A landscape with many peaks, sampled at points; each row gives a point and its height.
A climber steps from a point to the highest of its 3 nearest points, and stops where none of them is higher. Distance is the straight distance between rows; heights are no part of it.
Zodim: [ 18 -23   8  11  45  11  -5   0   8  -3   7   8 -14  -2  -2   7 -19 -10
   3 -19  13   4]  h=438
kalim: [-34   9 -64   2 -13   6   0   8 -19  31 -16 -36  30   8  17  -6  11 -12
 -14   1 -24  -7]  h=539
gof: [-37 -15 -55 -10  22  28  -9  -3  12  28 -19 -47  47  10   7  12  10  -2
 -16  10   2   2]  h=532
kad: [ 13 -30   0   9  52  22  -3  -2   8   9  14   6  -4  -3  -9  12 -12 -14
   1 -17  13   0]  h=427
radet: [ 12 -19  13  12  32   8   4  -5   2   5   8  10  -9  -3  -2   3 -18 -12
   0  -7   6   2]  h=473
zir: [-42   2 -65  -2  14  20  -5   8  -8  33 -13 -48  49  12  16  -2   8 -13
 -22   8 -18   0]  h=595
tef: [ 28  17  51 -13   6 -22 -30  12  24 -52   5  43 -33 -14 -51  16  -7  21
  11 -19  18  13]  h=292
ket: [-16   0 -37   1 -31   6   9   2  -3  26 -19 -18   2   0  12  -2  11  -3
  -2  10 -11 -15]  h=622
tasad: [ 20  20  36   7  -2 -24  -1   0 -14 -24   9  11 -15   5  10 -14 -18   8
  12  -7  -4   9]  h=602
dupeg: [  2   8  23  10 -12  -7  14  -6 -13   3   7   7 -13  -7  12 -10 -10  -8
   0  15  -4  -5]  h=180
Buz: [ 31  21  50  -7 -10 -31 -27  14  15 -55   2  45 -28  -5 -49  13  -6  27
  16 -17  11  14]  h=267
nokat: [-20   5 -51   2 -31   1   7   4 -11  25 -21 -25   8   2  18  -5  14  -4
  -3   5 -16 -12]  h=659
nakem: [ 13   7  30  12   4 -14   4  -4 -10 -10   8   9 -15   0   9  -9 -18  -3
   5   1  -2   5]  h=391
Kif: [  1  39  33   7 -47 -29  10  -5 -26 -12  24  10 -14  -7  15 -21   3   5
   0   7  -6  -2]  h=316
zam: [ 30  19  43  -7 -14 -32 -22  16   6 -55  -5  33 -23  10 -28   1  -8  27
  20 -20   4  17]  h=136
ritu: [ 16  25  37   8 -11 -24   0  -6 -19 -23  12  12 -15   3  10 -14 -14   6
  11  -1  -7   5]  h=580
zaboz: [ -1  -5   7   7 -11   4  16  -6  -4  13  -1   3  -9  -5   3  -5  -7 -12
  -4  18  -2 -10]  h=199
Nibes: [-13   1 -24   0 -37   3  14   2  -2  20 -16 -12  -6  -4  11  -1   9  -4
  -2  15  -6 -15]  h=610
vop: [ -8  21   9   5 -48 -12  19   6 -15   8   4   3 -16 -11  16 -13   8   0
  -2  18  -3 -13]  h=597
muva: [-21 -37 -26 -17  34  41   8 -13  26  23  -3 -17  39   0 -17  21  17  -8
 -11  11  11  -4]  h=325
vit: [ 20 -27   5   6  50  14 -11   5  13  -6   8   6 -18  -1  -6  14 -16  -7
   9 -24  19   4]  h=385
kimo: [ 21  -5  23   9  28  -7  -2   5   4 -16   3  11 -17   0   4  -1 -21   3
   9 -13   8   9]  h=476
Fineg: [-28 -22 -47 -12  10  25   0  -9  18  27 -19 -34  37   9   1  11  14  -2
 -14  11   2  -3]  h=455
sep: [  5 -24   4   7  20  16  11 -12   5  15   6   9   0  -2  -5   6  -6 -14
  -6   6   3  -4]  h=507
dor: [  8  17  32  12 -12 -16  10  -4 -16  -7  11   8 -13  -3  13 -13 -12   0
   4   8  -5   1]  h=328
tov: [-24 -30 -35 -15  19  31   2 -11  23  26 -14 -22  34   3  -7  15  14  -5
 -13  13   6  -5]  h=392
tesiv: [  7  30  36   7 -28 -23   9  -5 -22 -11  18   9 -15  -3  12 -18  -7   1
   4   8  -8  -1]  h=285
duf: [ 29  34  41   0 -24 -38 -14   4 -19 -42  12  22 -16  16   1 -18  -5  21
  20 -15 -11  15]  h=379
zene: [-14 -15 -34  -4 -17  14   6  -7   8  25 -19 -17   9   3   3   3  12  -5
  -9  15  -8 -11]  h=549
pok: [ 23  15  34   3   7 -23  -8   7  -2 -32   1  14 -19   5   6  -6 -20  12
  16 -14  -1  15]  h=542
boze: [-19 -24 -37 -11   4  24   4 -12  17  26 -17 -21  25   4  -5  12  12  -3
 -12  15  -2  -6]  h=419
kos: [ 26  -2  24   2  28  -9 -10  11  10 -25  -1  12 -21   0   3   2 -21   6
  11 -21  11  14]  h=484
Sula: [ 17 -19  12  12  39   6  -1  -2   5  -2   8  10 -12  -2   1   4 -18  -9
   4 -14   9   4]  h=457
lome: [-26 -15 -53  -9   5  20  -5  -5  10  28 -21 -38  34   9   4   9  11  -2
 -13   9  -4  -3]  h=486
zat: [-27  -4 -57  -2  -9  11  -1   1  -3  28 -21 -35  25   9  10   1  11  -7
 -11   6 -16  -6]  h=809
vasif: [ 20  32  40   4 -20 -33  -5  -4 -23 -30  17  13 -13   7   9 -20  -7  12
  13  -8 -10  10]  h=550
fuvel: [ 29  41  39   3 -35 -42 -15  -4 -27 -40  22  22 -15  13   8 -24   2  20
  15 -14 -16  12]  h=380
Kidi: [-15 -40 -18 -13  44  43   8 -13  21  22   4  -8  32  -2 -19  18  15 -12
 -10   6  12  -5]  h=298
Soti: [ 40  43  39   4 -50 -48 -24   1 -27 -46  17  35 -17  22  -3 -24  10  26
  18 -21 -16  14]  h=324
demu: [-10  31  13   5 -56 -19  18   6 -20   5   9   4 -16 -13  17 -18  10   5
  -4  14  -2 -11]  h=729
Sumim: [-14  12 -29   4 -48  -5  13   7 -11  21 -16 -12  -8  -7  20  -8  13   0
   0   9  -8 -16]  h=596
sud: [ 25  -9  21  -2  33  -3 -19  19  22 -31  -2  14 -30  -6  -9  10 -19   8
  12 -25  24  12]  h=474
dami: [-38 -27 -48 -20  40  42  -2  -7  25  24 -15 -41  54   4   4  22  17   2
 -11  13  19   0]  h=226
Pes: [ -2  22  25   7 -37 -13  15  -1 -15   2  11   6 -16  -9  14 -14  -1  -4
  -1  18  -5  -9]  h=461
nize: [ -1  30  27   5 -44 -20  14   1 -21  -4  15   7 -14 -10  15 -18   2   0
  -1  13  -5  -7]  h=363
maki: [ 25   1  29   3  21 -15  -9  11   9 -29  -1  14 -22   0   1   0 -21  11
  12 -20  10  15]  h=489
Notum: [ 24  -2  33 -14  24  -6 -25  24  27 -43  -3  23 -35 -14 -24  13 -13  14
  12 -24  28  13]  h=433
Bomo: [-12 -38 -14  -9  37  34   8 -12  18  24   6  -5  26  -2 -14  16  12 -13
 -11   7   8  -4]  h=426
sir: [-17 -22 -31  -7  -4  19   6  -9  15  25 -16 -17  15   4  -3   7   9  -6
  -9  16  -3  -9]  h=477
vove: [-39  -7 -60  -7  17  22  -8  -1   6  32 -18 -47  47  11  10   7   9  -5
 -16   9  -6   3]  h=559
saful: [-14 -11 -28   0 -20  13  10  -5   5  26 -19 -15   4   1   4   3   9  -6
  -6  17  -8 -13]  h=583
lami: [-12   9 -11   3 -43  -3  18   1  -7  15  -7  -7 -13  -7  15  -8   9   0
  -1  18  -4 -17]  h=593
mem: [ 31  28  39  -2 -22 -37 -18   9  -9 -49   3  26 -17  17 -10  -9  -6  25
  22 -19  -6  16]  h=271
vozi: [ 28  54  36   8 -57 -48 -16  -6 -36 -33  33  29 -15  13   9 -31  12  20
   3 -18 -19  13]  h=404
Fino: [ 26  24  40   2 -10 -31 -12   5 -11 -39   6  16 -17  12   2 -12 -14  17
  20 -14  -6  14]  h=448
tes: [ -5  15  13   5 -34 -10  17  -1 -11   9   5   3 -15  -9  13 -10   0  -4
  -2  19  -3 -10]  h=469
Duzed: [  9  49  36   6 -54 -37   3  -6 -32 -20  32  17 -14  -2  14 -26   6  12
  -1  -1 -11   5]  h=604
pip: [  1 -36  -7   0  46  29   6 -10  11  17  13   5  10  -3 -16  13   0 -17
  -6  -3   8  -3]  h=436
Bel: [-22  13 -53   8 -36  -5   8  10 -23  26 -18 -21   9   0  26 -10  15  -2
  -2  -1 -19 -13]  h=475
Vefo: [-37 -34 -38 -24  51  50   2  -7  31  20  -8 -37  55  -2  -5  25  21  -3
  -8  12  25  -4]  h=37
govu: [ -4 -21  -3   3   4  14  16 -10   7  21  -2   2   3  -2  -4   3  -1 -12
  -9  15  -1  -8]  h=546
tonum: [ 32  21  55  -8   0 -28 -30   6  20 -54   8  50 -33 -14 -58  17  -6  21
  13 -18  13  13]  h=284
tezen: [  7 -30   1   8  36  17   6  -9   6  14  10   9  -1  -3  -7   7 -10 -16
  -2  -2   7  -1]  h=496
kove: [ -6  -6  -3   3 -24   5  16  -6  -1  17  -7  -2  -6  -7   7  -2   3  -8
  -5  21  -4 -11]  h=287
giva: [ -9 -40 -10  -9  54  43   8 -12  14  20  13  -1  25  -4 -21  19  11 -15
  -7  -1  14  -6]  h=101
Nebov: [-22 -18 -43  -9  -5  18   1  -7  12  28 -20 -26  24   8   1   9  13  -5
 -10  12  -5  -5]  h=441
gur: [-36 -23 -48 -18  31  35  -6  -7  20  27 -18 -42  49   6   6  18  12   0
 -13  13  11   2]  h=435
potos: [ -2 -14   1   4  -5   8  14  -8   2  18  -1   4  -2  -3  -1   1  -2 -11
  -6  18  -2  -8]  h=442
fidi: [ 26  12  40 -12   4 -21 -22  20  17 -50  -5  30 -28  -2 -28   8 -13  22
  17 -21  13  17]  h=27
Piteb: [ -5 -31  -8  -2  20  23  11 -13  12  21   0   2  13  -3 -11  10   3 -13
 -10  13   2  -6]  h=506
Big: [-37   3 -65   1   1  13  -1   6 -14  30 -17 -40  36  10  15  -5  10 -13
 -18   3 -22  -2]  h=670
Pura: [ -9 -22 -13  -1  -3  16  14 -12  10  24  -8  -4   6  -2  -4   7   6  -9
 -10  20  -3 -10]  h=608
ritaz: [ 32  22  58 -12  13 -22 -37   2  24 -51  12  49 -37 -23 -62  22  -5  17
  10 -18  17  13]  h=281
Ruv: [ 19   5  29   8  16 -13  -1   2  -6 -16   5  10 -17   0   9  -6 -21   1
  10 -10   1   9]  h=450
bod: [ 17 -13  15  13  33   0  -2   0   4  -6   6  10 -16  -2   3   1 -20  -6
   6 -13   7   7]  h=458
febof: [-33 -30 -43 -21  34  40  -2 -10  28  25 -13 -32  50   4  -3  23  18   1
 -11  12  16   0]  h=260
ragir: [  3 -16  10  10  13   9  12 -10  -1  13   4   7  -6  -3  -1   3 -10 -13
  -4  10   1  -1]  h=468
sini: [-15  18 -27   7 -53 -10  15  12 -16  18 -13 -10 -11  -8  24 -13  16   4
   1   7  -7 -16]  h=598
bezak: [-23 -41 -22 -20  50  48   8 -12  25  19   4 -15  40  -6 -18  21  20  -9
  -9   8  17  -5]  h=200
lin: [-21  -1 -53  -1 -22   8   1   1  -5  26 -23 -29  14   5  11  -1  12  -7
  -5   4 -15 -11]  h=719
Nifam: [ -5   5   7   6 -27  -2  18  -4  -6  12  -1   1 -14  -7   9  -7  -1  -6
  -2  20  -4 -13]  h=321
zizak: [ -6  39  24   6 -57 -26  14   3 -24  -4  20   8 -17 -11  17 -21  11   8
  -3  11  -4  -6]  h=437
Maduv: [ 24   8  46 -17  20 -12 -31  16  30 -48   4  35 -37 -19 -44  18  -9  15
  11 -17  26  14]  h=341
tezuv: [ 39  36  42   0 -43 -45 -26   5 -19 -53   9  35 -18  25  -9 -17   4  28
  22 -21 -13  13]  h=255
bag: [ 25 -10  19   4  33  -3 -13  15  13 -23  -1  12 -24  -3  -2   5 -21   4
  11 -26  18  11]  h=482
foga: [ 15  -1  23  13  17  -8   5  -4  -6  -7   5  10 -15  -2   6  -4 -21  -5
   5  -4   2   5]  h=400
Guku: [-10 -33 -13  -4  25  29  10 -15  14  23   1  -2  21  -1 -13  13   9 -12
 -11  10   5  -7]  h=492
Mok: [-40  12 -67   6  -9   4   9  11 -32  31 -12 -33  36   7  23 -11  16 -21
 -18   2 -34  -9]  h=332
vafa: [ 21  51  39   7 -50 -45 -10  -7 -33 -29  31  22 -14  10  11 -27   7  16
   4 -11 -16  10]  h=428
Nedis: [-31  13 -64   7 -21  -4   9  13 -36  30 -16 -27  23   3  27 -11  15 -14
  -9  -4 -30 -10]  h=97
dup: [ 14 -11  18  14  22   1   7  -4  -2   2   8  10 -10  -2   4  -1 -19  -9
   2  -3   3   3]  h=434
Fati: [  2 -38  -7   2  56  35   2  -9   8  17  18   3  10  -3 -20  17   2 -17
  -2 -10  13  -3]  h=283
Rodor: [ 27  16  38  -4   0 -27 -16  14   4 -43  -2  21 -22   8  -7  -3 -16  23
  21 -20   3  16]  h=399
bopu: [ 25 -18  12  -1  42   6 -20  18  22 -23   1  10 -29  -7  -8  11 -16   2
  11 -27  27   8]  h=449
Raz: [-17 -36 -23 -13  26  33   8 -12  20  24  -3 -11  31  -1 -11  16  15  -8
 -12  11   8  -6]  h=429
bebor: [-13  22 -14   5 -58 -11  16  10 -15  16  -8  -5 -12  -9  23 -13  15   5
   0   9  -4 -17]  h=573
rava: [ 26  10  32  -3  14 -19 -14  15   9 -35  -3  17 -23   4  -2   0 -20  18
  16 -21   8  15]  h=500
Dige: [-49  12 -66   4   5  14  11  15 -29  32  -6 -38  50   9  21 -11  14 -23
 -28   8 -32  -7]  h=485
sipop: [  6  -3  20  11   0  -1  13  -7  -6   6   4   8 -11  -5   4  -4 -13 -10
  -1  13  -4  -4]  h=179

Call two points neighbours if one is among the 3 nearest of the other. Go from one point of each pair to the other, from neighbour to neighbour, staying as high as possible. Name the lowest point that can't be avoided.
tasad, zat => bod
Pura, sini => sir
zat, sini => Sumim
demu, Duzed => zizak

For each start below, name the point where the climber stops.
bezak => Pura
boze => zat
Vefo => zat
Zodim => tasad
Fati => Pura
dor => tasad
Sumim => zat
Kidi => Pura
tesiv => demu
lami => zat
kad => Pura
